A landscape with many valleys, sampled at points; each row gives a point and its height.
From any point a ball takes the steepest step (drop divided by distance) to one of its 5 nearest points. It stops when none of these is lower. Distance is the straight distance between rows; heights are no part of it.
Z340 h=2.15: [  9 -20 -26   7  -8 -22  10  24 -16  -3]
Z152 h=3.80: [-37  -7 -14  31   2 -51  40  34  14  26]
Z12 h=2.16: [ 11  -6 -11   2 -15 -10 -12  17 -21 -19]
Z814 h=2.27: [  4 -30 -27  13   9 -35  18  25   5  15]
Z338 h=0.97: [  9  18  21 -10  12 -12 -20 -11  11  20]
Z410 h=2.24: [-13 -20 -21  15  13 -26   1  25  11  18]
Z167 h=2.94: [-15 -18 -13  17  -1 -49  23  30   8  27]
Z443 h=1.74: [-12   2   6   6  22  -8 -22   3  19  25]
Z824 h=2.35: [ 11   2  24  -1 -42  30  12 -22 -34 -53]
Z919 h=2.47: [-41   4   0   4  27   0  -9  -7  44  35]
Z659 h=2.70: [ 18 -15 -19  -3  10  18 -17   7 -18  -4]
Z639 h=1.96: [-63  12   5  24   4 -29  11  17  29  41]
Z8 h=1.48: [ 25 -17  -6 -12   6  61  -5 -35 -29 -42]
Z427 h=2.36: [ 41   3  22 -26 -19  49  15 -45 -17 -36]
Z385 h=2.28: [  7   0   9   9 -31  -6 -17  12 -32 -21]
Z326 h=2.37: [ 13  -6   0  -2 -24  23  -2  -4 -33 -42]
Z384 h=1.97: [-59  14  -8  17  11 -11   8  14  38  34]
Z629 h=3.00: [ 45  21  17 -26 -17  17   7 -33   1 -20]
Z653 h=2.30: [-41  18  41  24 -18 -39  -1  20   8  27]
Z591 h=1.51: [ 21   1  -6 -23  25  24 -30  -9   4   1]
Z658 h=2.43: [-58  -6 -26  23   4 -29  33  22  37  32]
Z137 h=3.21: [ 24 -22 -29 -13   7  34 -11  -9 -29 -34]
Z363 h=2.09: [-44  -8  -1   9  -2 -40   6  31  12  30]
Z180 h=2.92: [-47  -6  -9  28 -11 -44  27  36  19  30]
Z498 h=2.04: [-58  20  23  21 -12 -32  -2  23  16  35]
Z335 h=1.93: [ 15  13  25  -5 -21   1 -13  -2 -20 -17]
Z797 h=1.82: [  3  36  40  -9   0 -30   7  -6  34  35]
Z782 h=1.85: [-39   6   5  16   6 -25  -4  17  27  28]
Z636 h=1.45: [-14  20  26  -4  21  -8 -11 -11  33  34]
Z281 h=3.57: [ 26 -39 -40  -6  -6  46  10 -11 -32 -47]
Z377 h=0.64: [ -4   8  12   7   0 -22 -18  18  -1   9]
Z886 h=1.64: [ 25  22  19  -9  -8   9 -15  -7 -16 -11]
Z804 h=2.57: [-17 -23 -26  18  16 -36  32  22  22  27]
Z144 h=2.29: [ 50  17   6 -38  -2  52  20 -54 -10 -23]
Z982 h=2.03: [-22 -17  -6   6  24 -13  -9  21  15  23]
Z615 h=1.25: [ 15  14   8 -10  13   7 -30  -5   4   8]
Z806 h=5.15: [-41  -6 -25  37   9 -57  58  16  27  37]
Z587 h=3.75: [-25 -13  -1  18 -17 -38  -5  40   3  12]
Z153 h=1.84: [ 16  -6  -9  -9  -4  45  -4 -18 -27 -38]
Z869 h=1.66: [ -8  16  29  -3   6 -22 -19   3  11  18]
Z418 h=1.61: [ 26  12  -2 -15  16  28 -30 -20 -16  -8]
Z319 h=2.38: [ 33  15  20 -12 -21  32   0 -36 -24 -36]
Z314 h=2.31: [-57  -1 -35  21  19 -19  29  13  42  30]
Z347 h=2.56: [-36  -5 -15   4  28  -7 -14   2  32  26]
Z436 h=6.52: [ 26 -27 -37  -6  -1  13   5  13 -20 -28]
Z575 h=2.32: [ 20   4  19   1 -30  35  -3 -25 -25 -42]
Z772 h=4.12: [ 10 -37  -6  -2 -23  52  16 -18 -40 -53]
Z923 h=0.21: [ 22 -21 -25 -18  14  52 -17 -20 -30 -31]
Z524 h=1.90: [ 47   7   4 -26   7  68  -3 -52 -13 -30]
Z854 h=2.69: [ 22  29  35  -9 -10 -18  -7  -7   2   9]
Z918 h=1.69: [ 19  21  29  -8  -2 -12 -17  -7   3   6]
Z620 h=1.72: [-25  18  31  14   6 -18 -15  12  19  33]
Z614 h=0.47: [ 16  28  29 -29   0 -16   5 -10  30  22]
Z389 h=0.98: [ 33 -34 -46  -6   9  21  10   2 -25 -34]
Z102 h=4.88: [  1  24  24  10 -17 -25 -19  12  -8   0]
Z801 h=1.70: [-39  30  22   6  16 -17  -1  -6  40  34]
Z355 h=1.87: [ -6  -9  -1   1  17 -12 -19  12  -1  13]
Z840 h=3.71: [ 36 -49 -42   5 -11  28  45 -12 -32 -49]
Z2 h=0.54: [ 38  22  15 -30   7   0   0 -15  15   8]
Z344 h=2.59: [-17  22  39  11 -16 -37 -12  15   3  18]
Z426 h=2.58: [ 27 -27 -36   9   5 -17  11  20  -9 -13]
Z990 h=2.39: [ 20  -2 -11  -9  -3  16 -20  11 -21 -18]
Z927 h=1.86: [ -3  -7   0  -4  36   9 -26   1  16  25]
Z880 h=2.95: [ 17 -26 -24  -6  -5  40   3 -10 -31 -45]
Z350 h=2.45: [ 24   1  28 -10 -31  42  17 -36 -30 -42]
Z975 h=2.02: [  9 -22 -26  -4  12  -6  -7  24  -8  -1]
Z513 h=2.08: [-69  11 -32  12  21 -11  12   5  39  33]
Z460 h=2.34: [ 53  23   9 -34   1  37  -1 -36  -3 -15]
Z722 h=2.20: [ 22  16  23  -7 -35  17   0 -23 -22 -31]

Call two points neighbours if one is among the 5 nearest of the other. Go from one point of each pair to the other, from neighbour to neighbour, staying as low as possible. Name the highest point that can't be avoided.
Z923 / Z377 -> Z326
Z338 / Z389 -> Z880
Z377 / Z614 -> Z869

Where does a ball stop that starts at each point below?
Z426 -> Z377
Z804 -> Z377
Z886 -> Z338
Z144 -> Z923
